Points on a hilly landscape, in no order, each with its height.
From any point a climber steps to the highest of the 2 points nearest to it. It stops when none of these is higher. Distance is the straight distance between rows; heights are no part of it.
zafom: [ 2.30  2.62 -2.49  3.82 -0.67  1.34  0.20 -0.88  0.79  3.27 -2.04  2.14
  0.02 -0.03 -2.19  1.65 -1.02 -0.60 -0.66  1.09 -1.91 -2.68]  (h 1.98)
Foso: [ 0.71 -0.63 -1.78  0.34  2.07 -2.31 -0.73  0.44  1.62 -3.36  1.34 -1.51
 -1.46 -1.04  0.57 -0.22  0.08  0.19 -2.09 -1.87 -1.33 -0.59]  (h 0.46)
sed: [-1.36  0.15  2.46  0.76  0.87 -0.30  0.81  0.12  1.20 -1.53  0.02  0.23
  1.64  0.53  0.41 -0.42 -1.04 -1.41 -2.70 -0.76 -2.02  1.55]  (h 4.05)
bug: [ 2.61 -1.96  0.52  0.89  1.07 -0.87 -0.70  0.29 -1.74  2.59  0.73 -1.86
 -0.07  1.01 -0.30  0.55 -1.48  0.75  0.06 -0.50  3.01 -1.74]  (h 5.29)
Zufe: [-2.33  0.35  1.26  1.29  2.94  0.88  3.01 -0.33 -1.59 -0.94  0.21  2.86
 -1.39  1.17 -0.75  0.24 -0.84 -1.16  1.05 -0.31 -1.28  2.58]  (h 2.27)
Tid: [ 0.42 -2.25  3.14 -0.15  2.17 -0.52  0.05  1.69  0.34  1.00  0.10 -0.36
 -1.31  0.96  1.26  1.39  0.98 -0.92 -1.92 -0.40  1.22  3.26]  (h 1.08)
fazom: [ 1.12  0.69  1.04 -0.99  0.84 -0.54 -3.02  1.54 -0.24 -0.35 -0.56 -2.14
 -1.01 -1.24 -0.76 -1.04  4.30  1.01 -3.30 -3.01 -0.92 -0.98]  (h 1.47)
benu: [-1.22 -0.43 -2.36  0.41 -0.03 -0.99  1.91 -0.53  1.49 -2.08  0.40  1.30
 -1.00 -1.36 -0.92  1.55  1.25  3.43  3.77  0.04  1.02 -1.15]  (h 2.41)
mipo: [ 1.06  0.81 -0.75  0.70  0.91 -2.02 -2.21  0.04  0.10 -2.91 -1.96 -1.46
 -1.69 -1.54 -0.30 -0.68  4.56  1.87 -1.43 -4.06  0.03 -0.25]  (h 1.60)
gov: [-1.90 -0.25 -0.79 -0.11  0.25  1.66 -0.36  2.50 -1.05  0.03  4.45 -0.12
  1.41 -1.54 -0.04  0.07 -2.12  1.51 -0.23  0.56  2.09  0.50]  (h 3.69)
lovet: [-1.97 -2.35 -1.23 -0.23  0.26  1.35  1.89 -1.07 -1.18 -0.01  0.40 -3.32
 -0.27  0.56  1.29 -0.08 -1.59  0.00  1.64  2.29  1.66 -1.14]  (h 1.81)
kibo: [-2.86 -3.00  0.87 -2.00 -1.60  3.14  0.77  0.50 -3.08 -1.09 -0.20 -0.51
 -2.07 -1.34  1.72 -2.30 -0.38  1.07  0.06  0.81  2.42  2.10]  (h 2.48)
kuzug: [ 0.81  1.51 -0.29 -3.25 -1.16 -1.61 -2.00  0.99  1.27  0.92 -2.39 -1.54
  0.57 -1.31 -0.30 -3.23  2.65 -0.16 -0.69 -1.36  0.28 -2.31]  (h 2.85)
tun: [ 0.04  1.74  3.32 -2.04 -2.34  1.35 -0.61 -1.31  1.59  1.84 -1.71 -0.24
 -1.31  0.61  2.28  1.84 -1.15  1.51 -4.39 -2.03  1.86 -1.24]  (h 4.72)
lizod: [-0.38  2.75  0.28 -2.13 -0.32  0.03 -0.92 -1.93 -0.34 -0.94 -2.23  1.77
 -0.84  1.33 -1.25 -2.76  1.86 -3.99 -0.32 -0.14 -4.63  1.38]  (h 5.85)
vige: [ 1.76 -1.23  2.61  1.27 -0.56  1.43  1.08 -1.30  1.50  1.21 -1.81  0.57
 -0.89  3.32  0.83  0.12 -1.96 -0.13 -2.41  0.16 -2.74  1.06]  (h 1.75)
koz: [ 0.44 -1.24 -0.65 -2.33 -0.02 -1.34  0.30 -0.53 -3.11 -0.67  1.98  0.83
  0.98 -2.41  0.26 -2.58 -1.89  1.01  2.82  1.65 -0.10  0.63]  (h 5.24)
Bomo: [-1.17 -1.56  0.23 -2.33  1.07  0.48  0.65 -0.28 -4.01 -0.38  0.94  0.56
 -0.07 -3.14 -0.14 -2.55 -1.50 -1.11  1.26  2.99  0.52  2.13]  (h 4.58)
zudup: [-2.22 -1.11  0.76  1.48  0.88  1.20  1.95 -1.91 -1.22 -0.25  1.33  1.39
  1.28  0.99  0.21  0.73 -2.05 -0.99 -1.86  2.84 -0.85  1.23]  (h 3.13)
sif: [-1.75  1.51  0.01 -0.01  1.31  0.62  0.14  1.04  2.10 -0.40 -0.87 -0.31
 -0.19  1.06  0.50 -1.07  0.54 -2.22 -2.36  0.58 -3.41  0.63]  (h 4.64)
nopuv: [-1.36  3.10 -3.33 -0.92 -1.53 -1.95 -3.05 -0.52  2.06 -3.87 -1.56 -1.99
 -2.06  0.23  1.63  0.25  0.91  1.84 -0.29 -5.25  2.11 -0.69]  (h 1.97)
zanav: [ 3.36  1.73 -0.53 -0.88  0.10  0.85 -0.06  1.17  0.28  0.96 -0.82 -0.37
 -0.47 -0.19 -1.20 -1.71  1.13 -0.80  1.96 -1.47 -3.34 -3.15]  (h 3.85)
Fena: [ 0.06  1.64 -1.25 -0.86 -0.07 -1.34 -0.54 -0.76  0.75 -0.50 -2.14  2.88
 -0.54  1.46 -0.56 -2.17  2.81 -2.27  0.04  0.54 -3.13  0.01]  (h 6.74)
peg: [ 1.27 -1.02  1.01 -0.45 -1.20 -0.46  0.26 -1.01 -0.35  0.73 -0.04  1.81
  1.81  2.82  0.38 -1.61 -3.60 -3.01 -0.48  1.07 -0.97  2.18]  (h 0.32)
sudu: [ 1.65  2.36 -0.70  0.73  1.07  1.05 -1.50 -0.71 -1.49  0.40 -0.87  1.62
  0.42 -0.53 -4.23 -1.42  2.06 -1.64 -1.53 -0.16 -3.80 -2.84]  (h 1.53)
sigel: [-2.40  1.15 -1.38  1.18 -0.06 -0.44 -0.20 -0.52  2.71 -2.83 -0.04 -2.80
 -1.52  1.11  0.88  0.57  1.00  2.53 -1.16 -2.14 -0.82 -2.15]  (h 1.49)
tolo: [-2.12 -0.30 -0.42  1.97  2.60 -0.52  2.95  0.64 -0.34 -2.05 -0.01  2.01
 -1.39 -0.36  0.50  0.34  0.73  0.69  0.33 -1.89  1.48  2.53]  (h 2.59)
Zuzat: [-1.76 -1.42 -2.16 -0.26 -0.22  0.80  2.36 -0.47 -0.66 -1.58  0.91  0.18
 -0.69 -0.69 -2.33  1.19 -0.21  1.43  5.39  0.96  0.93 -2.04]  (h 2.71)
zaten: [ 1.93 -1.09 -1.14  0.72  0.57  2.69  0.62 -0.36 -3.13  2.51  0.76 -0.81
 -1.84  0.48  0.22  0.35 -1.02 -0.07  3.02  3.24 -0.99 -0.13]  (h 3.06)
sul: [ 2.10 -2.44  2.66  0.27 -0.47  0.48  0.56 -1.58 -3.08  1.51 -0.86  1.58
  1.17  1.70 -0.30 -0.74 -1.99 -1.95  0.23  1.22 -0.11  2.57]  (h 0.50)
tigof: [ 0.65  0.81  0.60 -0.20 -2.14  0.47  0.33  0.14  1.63  3.39 -1.18  0.45
  1.32 -0.41  0.95  0.96 -2.00 -1.26 -3.28 -0.39  3.70 -0.62]  (h 3.76)
migak: [ 2.06  1.12  1.89 -0.61 -0.16  2.37  0.41  0.18 -0.37 -0.14 -2.28 -0.23
  0.76 -0.04 -1.66 -1.24  0.26 -4.65 -1.18 -1.59 -3.57 -0.18]  (h 3.17)
Fodu: [ 2.99 -0.74  1.19 -1.01 -0.11 -0.16  0.05  1.13 -0.12  0.20  1.26 -0.85
  0.42  0.60  1.18 -1.36 -2.39 -1.05 -0.49 -1.63 -0.84 -0.22]  (h 1.07)
Zose: [-0.96  0.25  2.72  1.66  0.67  1.15  1.84 -0.75 -0.93  0.37  0.30 -0.30
  2.70  0.42  0.36 -0.12 -3.10 -0.41 -1.22  0.50 -0.53  1.32]  (h 3.60)
foroz: [-2.67 -0.17 -1.21 -0.13 -0.16  0.26  1.59  1.13  0.94  1.94  0.91  2.27
  0.47  0.21 -0.27 -0.17 -0.82  0.80  0.20  0.89  4.06 -0.98]  (h 2.79)
maler: [ 3.36 -0.91 -1.28  0.32 -0.84 -0.76 -0.55 -0.86 -0.19  1.26  0.40 -0.37
  2.14 -1.40 -2.11  0.75 -1.65 -1.33  1.54  1.37  0.19 -3.02]  (h 6.87)
Muv: [ 0.41 -0.58  0.02 -0.65 -0.31 -1.24  0.04  1.61 -0.74 -1.45  2.85  0.60
  0.61  0.56  1.18 -1.04 -1.51  0.72  0.67 -2.91  1.34  1.39]  (h 0.87)
zoduv: [-0.26 -3.32  2.67 -0.44  1.76  2.62  2.07  0.08 -1.77 -0.19  0.11  0.80
 -1.70  1.55 -1.43 -0.71 -3.22 -1.67 -0.06 -0.80 -1.20  3.17]  (h 1.64)
kopo: [-0.12  1.21  1.84 -2.04  1.48 -0.87  0.93 -1.68  0.11  0.93 -1.01  1.46
  0.73 -1.11 -0.05 -0.91 -1.49 -3.75 -0.05  2.42 -1.66  1.96]  (h 4.59)
Bafe: [-2.00 -0.36  1.72 -0.24 -0.49  1.74  1.16  1.26 -1.61 -1.31  2.14 -0.14
 -0.12 -1.78  1.79  1.64  0.75  2.18  0.66 -1.37  2.44  2.92]  (h 2.47)
zitim: [-1.01  1.41 -0.23  0.98  0.60  2.02  0.82 -0.72 -3.24  0.54  1.97  0.80
  1.49  0.17 -0.65 -0.18 -2.47 -1.23  2.77  2.07 -0.63  0.87]  (h 2.67)
puti: [ 0.84  3.33 -1.55  2.40 -0.44  1.30  0.39 -3.23 -0.30  2.30 -0.05  2.44
  0.96 -0.62 -1.72  1.93 -1.48 -2.73 -0.44  2.64 -1.71 -1.22]  (h 2.28)
difi: [-0.61  0.45 -2.25  0.32  0.52  0.15 -1.28 -0.74 -0.29 -2.91 -1.70  0.33
 -0.24 -2.34 -2.05 -0.73  5.73  0.89 -2.51 -0.38 -2.44 -0.07]  (h 1.83)
mubep: [-1.91 -1.57 -2.75 -0.64 -0.34 -0.98 -0.02  1.87  0.94 -0.85  2.19  0.48
 -0.31  0.48 -0.06  1.00  0.07  0.16  1.59 -0.87  3.97 -0.53]  (h 2.25)
gudo: [-0.74  0.97 -1.73 -0.93  1.07 -3.25 -2.49 -0.59  0.45 -3.35  0.19 -2.34
 -1.23 -2.85  1.94  2.69 -0.18  0.73  0.31 -3.02  4.94  1.45]  (h 0.17)
vas: [ 1.66 -0.25  2.69 -1.24 -1.83 -0.41 -1.21  0.03  1.01  0.49  0.34 -1.57
  0.37  2.30  2.30 -0.64 -2.13  0.67 -2.08 -2.29  0.16  0.59]  (h 1.25)
Kopuv: [ 2.57 -0.50 -2.15  1.25  0.65  1.22  0.68 -0.88 -0.18  2.28 -0.20 -2.46
 -1.24  1.44 -0.07  1.81 -1.49 -1.44  3.09  2.54 -1.06 -1.81]  (h 2.69)
kabip: [-2.73 -1.21 -0.28 -0.29 -0.60  0.48 -0.43  1.15 -2.15 -0.37  2.91  0.90
  0.87 -0.84  1.09 -1.56 -1.92  2.09 -0.88  1.66  1.99  2.27]  (h 4.33)
samep: [-0.95  3.33  0.49  1.03 -0.54  1.01  1.24 -0.08 -0.27  0.26  1.11  0.72
  3.52 -0.95 -0.48 -0.28 -1.53 -0.18  2.49  0.40 -1.69 -0.86]  (h 2.83)
Zuru: [ 2.01  0.64  0.10  0.73 -1.18  2.00  0.97  0.01  0.93  1.79 -1.05  2.32
  0.59  0.27 -0.30  1.63  3.07 -2.31  0.33  1.19 -0.89 -1.47]  (h 5.02)
fizo: [-0.31  0.04 -1.56 -0.75  1.81 -2.92 -1.98  0.65  2.31 -1.12 -0.38 -2.77
 -0.83 -0.35  0.28 -1.42  0.71  0.13 -1.51  0.08 -1.84 -1.66]  (h 0.58)
fabi: [ 0.74  2.24  1.33 -2.57  1.06 -1.21 -0.88 -2.23  0.22 -0.43 -1.03  0.58
 -0.45 -0.90  0.03 -1.80  0.13 -4.13 -0.14  1.70 -4.40  1.86]  (h 5.14)
toson: [ 1.79  0.14 -1.58  0.43 -0.20  0.80  1.46 -1.55  1.51  1.52 -0.86 -0.49
 -1.68  2.24  1.20  0.36 -0.03 -0.25  1.75  2.25 -2.25 -2.84]  (h 2.38)
muti: [-0.77  0.21 -0.94  1.04 -0.23  2.29 -0.21  1.64 -2.37  1.19  3.05 -0.01
  2.01 -1.32 -1.04  0.13 -2.34  1.24  2.29  1.97  0.77 -0.06]  (h 3.15)
Mobiv: [-0.37 -2.91  2.45 -1.72 -1.21  1.36  1.15  1.06 -0.15  0.50  0.22  4.20
 -0.67 -0.31 -0.52  0.37  0.62  0.71  0.01 -0.14  1.56  4.22]  (h 3.40)
fezod: [-0.14 -1.46 -1.43 -0.34  2.12 -2.67 -0.07  0.23  0.91  0.47  0.49 -1.48
 -0.97  0.96  1.25 -0.52 -0.56  0.30  0.87  1.40  0.16 -0.29]  (h 0.76)
teku: [ 2.92  2.38 -0.75 -1.00 -1.02  2.72 -0.24  1.24 -0.22  2.11 -3.08 -1.06
 -0.60  0.08 -1.48 -2.63  1.03 -2.47 -0.88 -1.21 -3.03 -1.61]  (h 3.51)
Pogu: [ 0.23  2.34  2.31  2.42 -1.92  1.43 -0.36 -0.59  0.54  1.73 -2.96 -0.28
  1.61  2.39 -0.02 -1.40  0.74  1.99 -3.14 -1.71 -0.77 -1.25]  (h 7.17)
mafu: [-1.49  0.64 -0.51 -0.13  0.44 -2.28 -0.65  1.75  3.24 -0.48 -1.58 -1.84
  0.10 -0.61 -4.79  0.93  0.67  0.99  1.85  0.05  0.97 -3.03]  (h 3.49)
Galaf: [ 0.88  0.82 -0.06  0.47 -0.32  1.57  2.06 -1.68  1.11  1.86 -1.65  1.22
 -0.92  2.13  1.09 -0.01 -1.31 -1.96 -0.08  2.05 -2.47 -0.15]  (h 2.07)
fik: [ 2.26  0.90  0.37  0.01 -0.13 -0.10 -0.90  1.04  1.00  0.63  0.10 -1.11
 -0.01 -0.32 -0.28  0.12  1.61  0.76  0.97 -1.66 -0.89 -2.79]  (h 4.18)
Zeniz: [-0.31  0.97 -2.54 -2.54 -1.75 -2.78 -2.20  1.37  2.42 -1.17 -1.38 -1.37
  1.09 -1.15 -1.52 -2.31  2.36 -0.46  1.35 -1.47  0.28 -2.52]  (h 2.54)
zaf: [ 0.59  0.24 -1.78  0.35  1.13 -0.94 -1.76 -1.17 -0.36 -2.20 -0.29  0.94
  0.16 -0.97 -2.67 -1.69  2.85  0.13 -2.19  0.00 -3.90 -2.40]  (h 1.68)
pof: [ 0.83  0.93  2.63 -0.68 -2.83  1.34 -0.19 -0.20  2.38  2.92 -2.20  0.80
  0.22 -0.06  0.40  0.47 -1.36  0.19 -4.77 -0.86  1.13 -0.11]  (h 4.23)
sobuv: [-1.12  0.83 -1.85 -0.13 -0.40 -1.38  0.94 -0.44  2.30 -2.90 -0.90  0.39
  0.02 -2.90 -0.86  0.39  2.56  2.15  2.10 -0.87 -0.47 -1.72]  (h 2.19)
seg: [-1.66 -0.07 -0.36  0.10  0.14 -0.23  1.31  1.55  1.41 -0.88  0.27 -2.23
  0.12 -0.27 -3.77  1.93 -1.02  1.07  4.67 -0.16  1.70 -2.35]  (h 3.08)
loga: [-1.57 -1.28  0.19 -0.40  2.82  1.69  2.22  1.18 -3.14 -0.30  0.76  1.55
 -3.23  0.84 -0.28 -1.51 -2.12 -0.61  0.93  0.61 -0.77  2.87]  (h 1.95)
Rinir: [ 2.21 -0.07  2.02 -0.04 -2.51 -0.07 -1.61 -0.50  0.64  0.18 -1.02  1.35
  3.31  1.29 -0.11 -1.13 -1.18 -2.55 -2.54 -0.24 -2.07  0.94]  (h 0.13)
resab: [ 0.09 -1.29  0.88 -0.19 -0.30  1.88  2.24 -0.82 -1.53  2.46 -1.30 -2.72
 -0.30  0.41  2.27 -0.60 -2.47  0.54  0.55  1.73  1.43  0.41]  (h 1.54)
tuk: [-2.64 -3.14 -1.23 -0.98 -0.86  1.89 -0.14  0.07 -1.97 -0.35  1.27 -2.57
 -1.52 -0.27  2.06 -0.52 -0.26  1.02  0.31  2.17  3.18  0.07]  (h 2.10)
ran: [ 2.02  0.38  1.91  2.70  1.83 -1.13 -0.57 -1.25 -0.95  1.27 -1.19  0.09
  1.62  1.65 -0.44  0.29  1.02 -1.03 -0.77  0.92 -2.32 -0.66]  (h 5.23)
zozek: [-1.16 -1.48  1.71 -0.75 -1.42 -1.27 -0.58 -1.13  0.90 -0.96  0.83 -0.31
 -0.04  0.27  3.39  1.57  0.49  1.77 -2.22 -0.06  2.07  2.66]  (h 6.27)
tufu: [ 0.04 -3.64  2.01  0.14  1.76 -0.28  0.09  0.08 -2.93  0.59  0.55 -0.65
 -1.19 -0.24  1.12  0.18  1.08  0.67 -0.91  1.40  2.40  2.11]  (h 0.86)
bep: [ 2.32 -2.27 -0.95  0.01 -0.03 -1.36 -1.09  0.53  0.22  1.37  1.01 -1.56
  0.63 -0.10 -2.93  1.42 -1.61  0.53  1.79  0.64  2.25 -2.97]  (h 6.03)
letad: [ 1.43 -1.50 -1.20  1.92  1.13  0.87 -0.97  1.63 -2.49  2.60  1.45 -0.61
 -1.04  1.96 -0.57  0.22 -0.47  1.81  3.37  2.42  0.38 -0.32]  (h 3.52)
Gom: [-0.68 -1.00 -1.11 -0.18  1.31 -2.20  0.13 -0.87 -0.75  0.01  0.29 -0.09
  0.09  1.90  2.17 -0.35 -0.16 -1.96  1.90  3.03 -0.76  2.50]  (h 1.00)
saf: [-0.29  1.54  3.21  1.96  0.31 -0.89  0.79 -1.10  0.46  0.35 -2.25  0.85
  1.12  1.30  0.13 -1.25  1.72  2.71 -1.78 -1.18 -1.16 -0.74]  (h 6.33)
vafo: [ 2.79  0.62  0.71  1.67 -1.15  2.16  2.06 -0.24 -0.02  3.60 -1.73  1.62
  0.39 -2.75 -0.58  1.96 -2.70 -0.66 -2.32  0.88 -0.34  1.03]  (h 1.52)
kono: [-0.55  2.15 -3.60 -1.89 -1.50 -1.99 -2.80  0.96  2.29 -3.08 -1.75 -2.49
 -1.47 -1.38 -0.51 -1.27  2.39  1.74  1.18 -4.01  1.24 -1.28]  (h 2.22)
togig: [-1.47 -0.84  1.36 -1.50  2.39 -0.98  1.76 -0.71 -1.14  0.29 -0.03  1.37
  0.80 -2.42 -0.30 -0.75 -1.07 -2.07  0.01  1.89  0.73  1.96]  (h 4.07)
rivo: [-2.62 -2.81 -3.43  0.43 -0.41  0.25  0.11  1.39 -1.45 -0.37  2.08  1.81
 -0.60  2.08  0.10 -0.48  0.25 -0.27  1.34  1.77  2.81  1.08]  (h 1.73)
Salub: [-1.48  0.07  2.10  0.50  0.13 -0.50  1.82  1.20  0.46 -1.14 -0.25  3.99
  0.16 -0.75 -0.01  0.47  1.57  1.13 -0.26 -2.23  1.71  3.71]  (h 2.93)
des: [-1.74  1.31  0.00  1.65  0.97  0.93  0.89 -3.03 -0.25  0.86  1.14  2.57
  1.15  0.25 -0.48  1.91 -0.78 -1.15 -0.79  4.15 -1.98  0.03]  (h 2.68)
bemum: [-2.65  0.48 -0.16  2.09 -0.06 -0.48  0.04  0.22  1.92 -0.23  1.18 -1.65
  1.76  1.29  0.82  1.88  0.20  0.88 -0.07  0.41  1.16 -1.14]  (h 1.03)
Vomuv: [ 0.80 -1.37 -2.73  0.17  0.69 -2.16 -1.05 -0.09  2.41 -4.10  1.47 -1.38
 -1.12 -2.66  0.95  1.88  0.82  0.88 -0.52 -1.50  0.76  0.11]  (h 0.37)
fada: [-0.38  0.87 -0.11  1.73 -0.31 -1.10 -1.80  1.32  1.93 -0.56 -0.39 -1.37
  2.75 -0.10 -4.88  2.24  1.67 -0.89  2.10  0.62 -0.31 -2.41]  (h 3.89)
raz: [ 0.62 -0.15  3.81 -0.40 -1.38  2.40  0.42  1.55 -1.25 -0.16  2.51 -1.09
  0.68 -0.67  1.92  1.33 -0.51  1.58  0.63 -1.80  0.70  2.73]  (h 2.18)
Zeka: [-1.72  0.64 -2.85  0.01 -0.50 -2.08 -0.76 -0.13  2.90 -3.40  0.85 -2.29
 -2.37  1.28  1.22  1.05 -0.46  2.03  0.40 -3.36  1.49 -1.58]  (h 1.70)
Muluf: [ 0.68  0.87 -3.29 -0.93  0.02 -1.62 -2.46 -0.52  2.41 -3.97  0.78 -1.91
 -2.17 -3.90  1.62  2.87  0.16  2.16  0.43 -2.75  3.03  0.52]  (h 0.27)
kefe: [ 0.18  0.48  1.34  2.11  1.33 -2.46  0.43 -2.29 -0.45 -0.62 -2.04  0.13
  1.73  1.04 -0.70 -1.05  1.73  1.02  0.08 -0.31 -1.20 -2.42]  (h 5.75)
kema: [ 1.26  1.28  0.24 -2.24 -2.01  1.13 -0.89  0.75  1.35  1.57 -2.81 -1.09
  0.04  0.17 -0.06 -3.00  0.98 -1.33 -2.85 -1.83 -0.46 -1.78]  (h 3.16)
ger: [ 1.32 -1.46  0.88 -1.57 -0.18 -1.31 -2.08  0.56 -2.29  2.14  2.02 -1.36
 -0.39  0.25  0.95  0.17 -2.06  1.45 -0.91 -0.91  4.63 -0.86]  (h 4.70)
beko: [ 3.01  2.77 -0.19  3.24 -1.21  1.61  0.81 -0.16 -0.05  3.65 -3.00  1.80
  0.37 -0.04 -1.02  0.48 -1.52 -0.96 -1.54 -0.13 -2.41 -0.34]  (h 1.76)
dof: [-1.06  1.14 -0.57 -0.23 -0.34 -0.42  0.60  1.11  2.09  2.81  0.26  0.91
  1.62 -0.66 -0.65 -0.12 -2.03 -0.28 -1.52  0.48  3.69 -2.39]  (h 3.27)
Fep: [ 1.40  2.29  1.35  1.56 -1.33  1.67  1.53 -0.05 -0.32  1.30 -0.09 -0.15
  3.01 -1.15  0.04 -0.44 -3.21  0.24 -0.32 -1.13 -0.68 -0.95]  (h 3.18)
kag: [ 0.40  1.27  1.64 -1.05  0.20 -1.29 -0.18  0.63  1.34  0.07  0.07 -1.07
 -1.38 -0.67  1.72  0.07  0.95  2.54 -0.41 -2.11  0.56 -0.92]  (h 3.80)
bikup: [ 0.24  1.18  0.12 -1.85 -0.27 -1.43 -1.68  0.13  0.20 -0.90  2.26 -1.18
 -3.05 -0.21  2.86  2.17 -0.41  3.90  0.51 -2.86  1.79 -0.31]  (h 3.59)
razuz: [-0.62  0.75 -2.24  1.08  1.15 -0.57  0.18  2.00  1.00 -1.39  2.18  0.18
 -0.54  0.67  0.43  1.07  0.71  0.02  3.36 -0.19 -1.46  0.76]  (h 4.81)
vefa: [ 0.69  1.16 -0.23  2.47 -0.18 -0.29 -2.00 -0.13  0.41  0.13  1.09 -0.85
  3.14  0.33 -3.05  2.90  0.71 -1.25  3.27  2.06 -1.60 -1.40]  (h 4.27)
rume: [ 1.97 -0.68  0.08 -1.57 -0.35 -2.59  0.33 -1.48 -0.93 -0.07  1.01  0.22
  2.41 -1.42 -0.17 -1.99 -1.85  0.05  1.95  1.09 -0.19 -1.45]  (h 5.93)
Riduz: [ 0.49 -0.34  0.81  0.32 -0.25  1.15  1.20  1.03 -0.24  0.90  0.73  2.08
  1.10  0.06  0.68  1.92  2.79 -1.46  1.31  1.29  0.38  1.12]  (h 4.43)
ribiz: [ 0.75 -3.34  0.94  0.42  0.76  0.51 -0.09 -0.22 -4.14  1.45  0.09  0.99
  0.09  1.07 -0.19 -1.02 -0.58 -1.33 -0.21  2.00  1.73  1.72]  (h 0.68)
Ratu: [ 0.35 -0.86  2.78 -1.29 -1.95 -0.13 -0.79 -0.10  3.25  0.48 -1.59 -0.04
 -1.40  2.97  1.83 -0.91 -1.29  1.18 -3.41 -1.31 -1.70  1.78]  (h 1.48)
pozu: [ 1.43  0.10  0.22  2.50  1.13 -2.04 -2.41  0.05  0.13 -0.54  1.33 -0.22
  2.38  0.56 -1.08  1.28  1.63  0.12  0.69  1.20 -2.41 -0.76]  (h 4.73)
kom: [-1.44 -0.45  3.79 -2.54 -1.87 -0.29 -0.37 -2.47  1.02 -0.95 -0.91 -0.45
 -1.26  0.71  2.78  2.46 -0.45  1.69 -3.34 -2.13  1.72  0.98]  (h 5.37)
veno: [ 1.05 -1.03  2.38 -0.38  1.37  0.73  1.58  0.61  0.47  3.20 -1.65 -1.25
 -0.75  0.55  1.12  0.33 -1.31 -1.53 -0.67  1.36  0.56  1.83]  (h 1.30)
Zuz: [-1.11 -0.03  0.43 -2.33 -0.41 -0.41 -1.58  0.36 -2.87  0.17  2.12 -1.15
 -2.46 -0.04  1.68  1.11 -1.29  3.48  0.55 -2.03  4.30 -0.23]  (h 4.06)
Pofo: [-3.21 -1.70 -2.39 -0.79  0.61 -0.54  1.12  0.27 -0.96 -0.10  0.93  0.48
 -0.01  0.91  1.32 -0.61 -0.46 -2.38  1.65  3.06  1.51  2.08]  (h 1.29)
tuz: [-2.38 -2.03  0.58 -0.64 -0.59  2.06  1.63  0.84 -2.54 -1.96  0.20  1.16
 -1.31 -2.00  1.27 -0.85  0.60  1.46  1.30 -0.33  2.02  4.17]  (h 2.82)
zevir: [ 2.18 -1.89  2.37 -0.95 -1.64  1.65  0.50  1.47  0.41  1.65  0.97  3.24
 -0.06 -0.24  0.25  1.63  1.27 -0.07 -0.45  0.26  0.79  2.05]  (h 3.87)
Pab: [-0.78  0.73 -2.79  0.14 -0.81  0.49 -0.48  0.37  1.62 -3.26 -0.95  1.06
 -0.77 -2.72 -2.59  0.32  5.75  1.16  0.02 -1.67 -1.16 -1.99]  (h 1.99)
dav: [ 0.32 -0.66 -2.88 -0.10  0.35 -0.34 -1.70 -1.35 -0.84 -4.09 -1.82 -1.83
 -1.31 -1.75 -1.21 -1.33  4.97  1.68 -3.30 -2.53 -1.17 -0.44]  (h 1.71)
vis: [-2.02 -1.81 -0.33  0.22 -0.42 -2.14 -0.37 -0.70 -0.45 -0.50  1.60  0.34
  0.45 -0.63  1.95  0.53  0.00  2.96 -0.94  1.51  2.80  1.12]  (h 5.30)
Nabu: [-1.84  1.07 -0.79  1.04 -0.75  1.18 -0.34  0.08  2.88 -0.42 -0.37 -2.61
  0.51  1.26  0.45  0.59  1.29  0.30 -1.75  0.07 -0.93 -2.85]  (h 1.27)
Petin: [ 0.03  1.34 -1.54  0.49 -1.29 -0.04 -1.24 -0.62  1.06  0.38 -1.80  1.45
  1.31  1.48 -1.02 -0.40  3.89 -2.04  0.71  1.51 -2.23 -1.88]  (h 5.80)
zot: [-0.76  1.84 -1.11  0.76  1.27  0.18  0.50  0.80  1.43 -0.21  0.82  0.75
 -0.86  1.47  0.92  0.67  1.22 -1.63  1.86  1.06 -3.45  0.36]  (h 5.48)
Dek: [ 0.67 -1.23 -1.24  1.36  1.70 -0.29 -0.62  2.07 -2.53  0.00  2.64  0.71
 -0.51  1.83  0.20 -0.06  0.19 -0.33  3.12  0.49 -0.44  1.85]  (h 4.12)

Call two points neighbours if one is among the 2 nearest of the other. Go from one point of each pair to the other, from neighbour to neighbour, staying as high as possible. Name the lowest point that can't be avoided.
zozek and Fena: sudu
maler and fik: bikup
zot and tuz: Muv
zozek and zot: zitim
zozek and Pogu: pof
maler and Fena: togig

Two climbers start at each pair of points below. Name the first point that both come to, or write never.
sul and loga: never
fezod and Fodu: never
mipo and zaf: difi

Where does a climber stop that starts at each point below?
zoduv: Fena
vas: zot
Foso: zozek
peg: tuz
